Each row is a point on a landscape with many peaks, with its height.
From any point a climber steps to the highest of the 2 points nearest to it. It stops when none of these is higher. Distance is the straight distance between rows; heights are no part of it.
J_393 height 187: [-11   3   7  15   7   1 -14 -23 -12  -8 -20  -4  18 -25  22  -7  -4  13
  23  -6  12]
J_508 height 329: [-12   5  -2 -10   3 -20   3 -10  -8  16   9  14  28 -13  22 -16 -14   9
  14  -5   3]
J_239 height 622: [  7  -9  15   9 -17 -24  -2  10   6  15   9  40   4 -32  17   8  -9  15
  18   9   6]
J_297 height 25: [  6  -2 -11 -23   5  13 -21   9  -5 -33  -1 -28 -42  34 -29  31   4 -29
 -35   4 -14]
J_720 height 582: [ -9  -9  -2  11  39  19  -9 -27 -25  -2 -37  11  12   8   2   5  26 -22
   2  -7 -17]
J_387 height 453: [  9  -1  13  20   4  25  -4  26  -9 -21 -24  -2  -7  -9 -27  18   5  -4
  -4   3  -8]
J_443 height 318: [ 30   6  27   9  12 -15 -25 -25 -17  12 -10  29  38 -23  26 -18  -1   6
  29  -7 -10]
J_932 height 6: [ -1  21  20  -7  18   3  -4  18 -12 -11 -15 -38  -9   6  -7 -10   2  -9
  -4 -11  -2]
J_344 height 432: [ 26   6  28  20  -6  -4 -13   8   0   1 -22  -9  22 -14  -4  -7  -5  10
   0   7 -10]
J_592 height 319: [ 11   0 -19   3  -9  -6  -3  -6   9  -1 -18   7 -10   8 -21  14   5 -28
 -19  13 -18]
J_612 height 481: [ -8   1   7   6  -1  10  12   8  -6   0 -10  -3   7  -9   7  12  -2  15
   3  -2   2]
J_433 height 16: [  5   4  10  -9  -6   5   1  23  -9 -13   2 -47 -21  13 -10 -11  -9  -2
  -3  -5  -3]
J_803 height 78: [-20 -13   2  14 -17   1  -6  14   7 -10  21 -32  -1 -18  -4  -8 -15  13
   6  -8  12]
J_997 height 186: [  8   0  -5 -22 -24   2  13  39  17 -14  19  -8 -32  10 -31   6  -4  13
 -28  10   7]
J_828 height 392: [ 23  20  23  17  18   1 -17  13 -16  -3 -21  28  19 -29  -1 -10  16  -4
  11 -11  -9]
J_990 height 216: [  5  14 -24 -27   4  -5   8  26  -7  11  14  27  11   7   3  -3   3  -1
 -12  -7 -10]
J_868 height 625: [ 24   3   3   0  -4 -10   5  -8   3  28  -2  42  36   1  17  -6  -5  21
   1  17  -3]
J_638 height 218: [ 27   3  -6   2 -11  12   5  40 -20   0   3  15  10  -1   0   2   6  15
   4   1 -12]
J_325 height 488: [ 11 -18  13   1 -21  -2  23  33   0   3  18   1 -12  -6  -1   7  -3  13
  12  -2  -7]
J_581 height 692: [ 42  -3  16  45  22  16 -10 -14 -33   1 -16  35  23 -10  -6   7  36 -25
   9   1 -13]
J_896 height 349: [  5  14 -15   0   1   2 -17   8   2  -9 -17 -10  -1  10 -13   3  -1 -17
 -20   5 -11]
J_832 height 225: [-13   3  11   5  17  -6 -16 -45 -11   3 -16  10  30 -14  22 -19  -9   5
  26  -5   3]
J_62 height 284: [ 22  -2   5  22  -6   9  -2   5  13   6 -14  31   7  -7 -13  10   8  -1
  -2  13  -7]
J_767 height 362: [ 31  15  36  16  26  -2 -21 -23 -16   5 -22  40  32 -32  10  -7  15  -1
  19  -7  -8]
J_609 height 356: [ 17 -10  -8   2 -23  -5   1  12  18  11   1  -8  12  16 -16   1 -11   2
 -21  15 -21]
J_85 height 150: [-30  -6  -6  -9  15  -9  -7 -22  -2  -7 -16 -25 -30   7   2  -5  10 -30
   0  -4  -1]
J_779 height 267: [  1  11 -19 -26   1  18   5  21   8  -7  14  -2 -13  27 -11  18   1  -3
 -28  -9  -3]
J_335 height 468: [  2   6   1   2   7 -18  -5 -15  -8   3 -19  12   4 -11   5  -8   2 -20
  12  -1 -12]
J_306 height 264: [  0   1  13   7  -8  -7   3   0  26   0  -2 -10 -22  -3 -13  -7   1 -10
   1   0  -1]
J_194 height 531: [  3  -2  11   8   2 -15  -4  -4 -10   6 -11  38   8 -29  12   5   0  -8
  25  -2 -10]
J_897 height 197: [ 21  13  -3  -9 -17   5   1  47  11  -9   3   1 -17   8 -23  -5  -4  18
 -22  15   6]
J_112 height 627: [ 43   5  -2  20  -2  13  -7  13 -13   3  -2  50  13 -10  12   2  17  15
  20   6   4]
J_630 height 38: [ 15   0   4 -19  -7  21   7  23  -8 -27  -3 -30 -38  30 -32  18  -1 -11
 -18  10  -8]
J_18 height 321: [ -4 -16 -14   0 -22   2   7   9  27   5  19  -3   3   7 -11   7 -10  14
 -17   5   0]
J_138 height 45: [ 21  -9  -6   0  -2  26  -3  15 -11 -27  -6 -22 -29  26 -29   7  16 -20
  -5  -4 -21]
J_716 height 31: [-26  -3 -27 -21  22  14 -15 -16   1 -18 -14  -4 -26  24 -10  31  14 -29
 -28  -4  -4]
J_577 height 441: [ 10 -19  18  11 -31 -15  15  27  -2   5  15 -21  -3  -8   0  -5 -18  29
   6  21   6]
J_836 height 477: [ 46  -1  18  21 -14  -5 -15   7   1   7  -7  14  17  -8  10 -17  -1  20
  16  12  -1]
J_146 height 265: [-36  -3  10   5  13 -11   5 -32  17  15  10  -5  20 -10   5  -7 -14  -4
   6  -7  11]
J_658 height 232: [-19   1  13   3  16  -4   1 -28  21  15   0  30  13  -9   3  -8  -5  -6
  12  -8   3]
J_97 height 528: [-10   1 -10  -2  31  20 -12 -12 -17 -12 -27  -3  -9  16   0   1  25 -21
   1 -14  -6]
J_256 height 266: [  4   5  21   1   9 -18  -9 -43 -14  17 -12  30  38 -20  28 -10 -13  16
  25   4   2]
J_510 height 32: [-13  12  -1  -3  -5 -25   3   6  12  11  33 -17   3 -16  10 -36 -13  14
   1  -1  29]
J_179 height 420: [-28  -6   0  10  10  18   3 -14  -6  -6 -19 -13   4  -3   6  19   1   3
   4  -5   4]
J_981 height 586: [ 15  -1  -9   9   7   1   2 -26  -1  19  -7  41  36   5   6   3   1  -6
   4   7 -16]
J_294 height 151: [-13   9 -12  -6 -18  -2   6  21  23 -10  20  -5 -24  -9 -10  -6  -5  21
  -9   5  31]
J_290 height 28: [ -4  -2   8 -21 -10   9   6  26  -2 -25  14 -50 -38  20 -29  10 -16  -3
 -20   6   4]
J_224 height 305: [ -7  18 -13 -26   3  -5  -5  13   2  -6   2 -19 -10  15  -6   6  -7 -12
 -23   0  -2]
J_788 height 527: [ 10  13   1  -8  -1  -1  -3  13  24  14  16   0  13  12   1 -30  -7  19
 -12  -3   8]
J_917 height 104: [-19 -15  -4   8 -15 -13   6   2  -4  -4  16 -15  -8 -23  12  -2  -7   0
  22  -8   7]
J_979 height 513: [ 25 -11  15  21 -13   8 -11 -13  13   6  -1  18  12  -4  23  -8   1  25
  27   2  10]
J_874 height 285: [ -7 -24 -15   0 -32 -20   7  25  22  12  27  11   9  -3   0  -4  -8  34
 -18  20  13]
J_301 height 171: [-12   2  -4 -12 -12  15   5  23  26 -23  15 -14 -37   4 -28  12   0   8
 -21  -3  16]
J_373 height 257: [  3 -11  19   3 -15 -24  13   8   2  20  31   6  -1 -19  31  -6 -11  33
  23  10  26]
J_124 height 206: [-10  14  -3 -24   0 -10  26   4   5  17  24 -28  -8  17   9  -5 -13   9
 -15   3  16]
J_750 height 207: [ 28   6  -8  -1 -18   2  -7  49   1  -8   7  14  -3  -2 -10 -17   3  22
  -1   3   1]
J_428 height 396: [  1 -14  -3  -5 -34  -7  21  27  -7 -12  24 -34 -24   1  -9  -4 -14  19
   2  13  12]
J_623 height 482: [ 14   2  21  20  15  19  -3  10 -27 -15 -35  -9  -3  -5 -11   7  15  -8
   6  -2 -13]
J_36 height 52: [ 10 -12 -18  -7  -6  13   5   0  -5 -12  -1 -20 -23  27  -8   2  12 -18
  -1  -7 -17]
J_55 height 194: [ 14  18 -12 -17  -7 -26   5  20 -11  14  -4  16  14  -4   5  -9  -5  -4
 -11   7 -11]
J_934 height 323: [-28  -5 -21 -16  -7 -30   9 -10   5  15  28  16  13 -14   8 -13 -19  -5
   2   0   4]
J_252 height 79: [-18 -14   8  12  -8 -22   4 -26  -3   8   7   3  -3 -24  23   1  -8  -3
  32   1  10]
J_555 height 541: [  1  -6  21  11 -12  -4  16  18   0   8   1  13   4 -21  10  17  -5  19
  12   9   4]
J_240 height 487: [-20   7 -13 -13  30  18   3 -30   1  -2 -15   8  -6  24   4   1  16 -13
   2 -11   2]
J_462 height 147: [  1  -1  31  18  -1 -10 -16  -7  -2   3  -4  -3  23 -33  21  -9 -10  24
  22  -7  12]
J_922 height 750: [ 34   7  -1  23  32  19  -1 -22 -28   9 -17  29  25  10  -5  -1  30 -27
   1   0 -19]
J_818 height 574: [ 29   3   4  -2  -5  -2  13   7  10  25   4  15  17  18   8 -12   2  16
  -3   9  -6]
J_15 height 130: [-19   3 -27 -17 -19 -15  15   5  21   0  35 -13 -23  -1  -6  -2  -8  17
 -26   7  31]
J_4 height 274: [ 19   0  20  17  -7  12   4   4  30   1  -8   9 -13   3 -12  -7   7   5
   3   6   1]
J_614 height 128: [-31 -17   2   6   0 -10  -1  -2  -4  -8  -2 -21 -17 -15  -3   2   2 -21
  12 -12  -8]
J_862 height 335: [-45   3  -5  -6  17   0   6 -23  -3   7   5 -25  11   0   8  10 -11  -2
  -8  -6  12]
J_721 height 290: [-11 -12 -14  -2 -19 -15   9 -11  21  15  17   5   8   0   3  -5 -12   4
  -3   6   0]
J_23 height 514: [ 11 -13  27  28   9  17  -2 -12 -10  -8 -28  -7  -6   1   2   6  17  -4
  23   2 -10]
J_561 height 198: [-29  15   2 -23   9  -4   8   1  -2 -12   9 -48 -39  10  -5  16 -10 -11
 -23   6  21]
J_855 height 246: [-16  22  -7 -26   5  -9   8   0   3   4  17 -40 -11  18   0  11 -18  -1
 -32   9  18]
J_318 height 480: [-10   2   7   0  37  30  -8   0 -13 -11 -31 -13 -14  23 -14  22  21 -22
 -21  -6 -11]
J_759 height 288: [ -8   1   8  -9  -5 -29   9 -13   2  21  30  17  12 -18  30 -23 -12  16
  25   1  21]
J_695 height 80: [-26  -6 -27 -28   4   9   5 -19   9  -8  21 -18 -19  24  -2  14   2 -10
 -17 -15   6]
J_332 height 239: [  1  -2 -22 -14  -8  17  15  28  -4  -2  14  13   1  10  -1  14   6  13
  -6  -9  -3]
J_772 height 422: [ 12  25  14   7  21  -7 -16 -11  -2   2 -31  15  17 -13  -6 -16   9 -14
  -5  -3 -11]
J_405 height 439: [-36   7 -17 -22  25   0   3 -28   1   7  -1  21   5   9   0  -1   0 -24
  -3 -11  -5]
J_250 height 62: [-18 -21 -28  -6  -4  13   9 -20  -3 -12   1 -10 -19  18   4  12  15 -12
   6 -13  -5]
J_261 height 429: [-16 -19  -4   5  11   4  -2 -35   8   8   4  -5   6  16   9 -15   5 -17
  16 -15 -11]
J_988 height 554: [ 21 -11   3  20   0  16  -4 -18  -8   2 -13  14   9   2  17   3  11   5
  25   1  -5]
J_549 height 56: [-26  -9 -31 -28   2   4 -12 -17  11 -23  14 -19 -34  22 -14  29   1 -24
 -34  -9   0]
J_258 height 406: [ -7   3   9   0   1  -3  11   4 -16  11  -2 -14  31  -9  23   3 -12  20
   5  -6  -1]
J_619 height 376: [-36  -7 -25 -16   4  -7  -1 -13   0   2  19   8  11  -5   4  -1  -7 -14
   5 -19  -4]
J_895 height 299: [ 12 -14  -8  24 -18   2   0  -1   6  -5 -18  11 -12  -4 -18  20   8 -15
   1  17 -18]
J_253 height 51: [-19  13  -3  -1  -8 -14  -8  19   9  -1  20 -29   9 -16  -1 -20 -21  15
 -13  -3  19]
J_248 height 106: [-30   4 -28 -18  -8  -8  13 -18  13  -5  24 -13 -19   1   4   1  -5   1
  -9  -3  26]
J_7 height 476: [ -3  10  -7  -3   6   5  -7 -16  18   5   3  -4   8  12   8 -25  -1   1
   5 -12   4]
J_195 height 660: [  1   1  -3   6  26  14   4 -29 -16  13 -21  26  28  10   3   8  10 -17
   2  -2 -18]
J_291 height 386: [ 19   3   1  13 -13   6  -9  17   6  -5 -15 -19   8  10 -16  -5  -9   5
 -14  10 -10]
J_888 height 592: [ 30  -9   5  23   9  17 -12 -15 -11   6   2  47  15  -6  14   7  17  -1
  30  -8  -5]
J_790 height 172: [-23  -1  -1 -11   5   1   5  -3 -11 -20  -5 -44 -41  10  -5   9   4 -15
  -2  -2  11]

Where does a climber stop that starts at each point below?
J_393: J_239
J_301: J_896
J_306: J_896
J_721: J_195
J_344: J_112
J_387: J_112
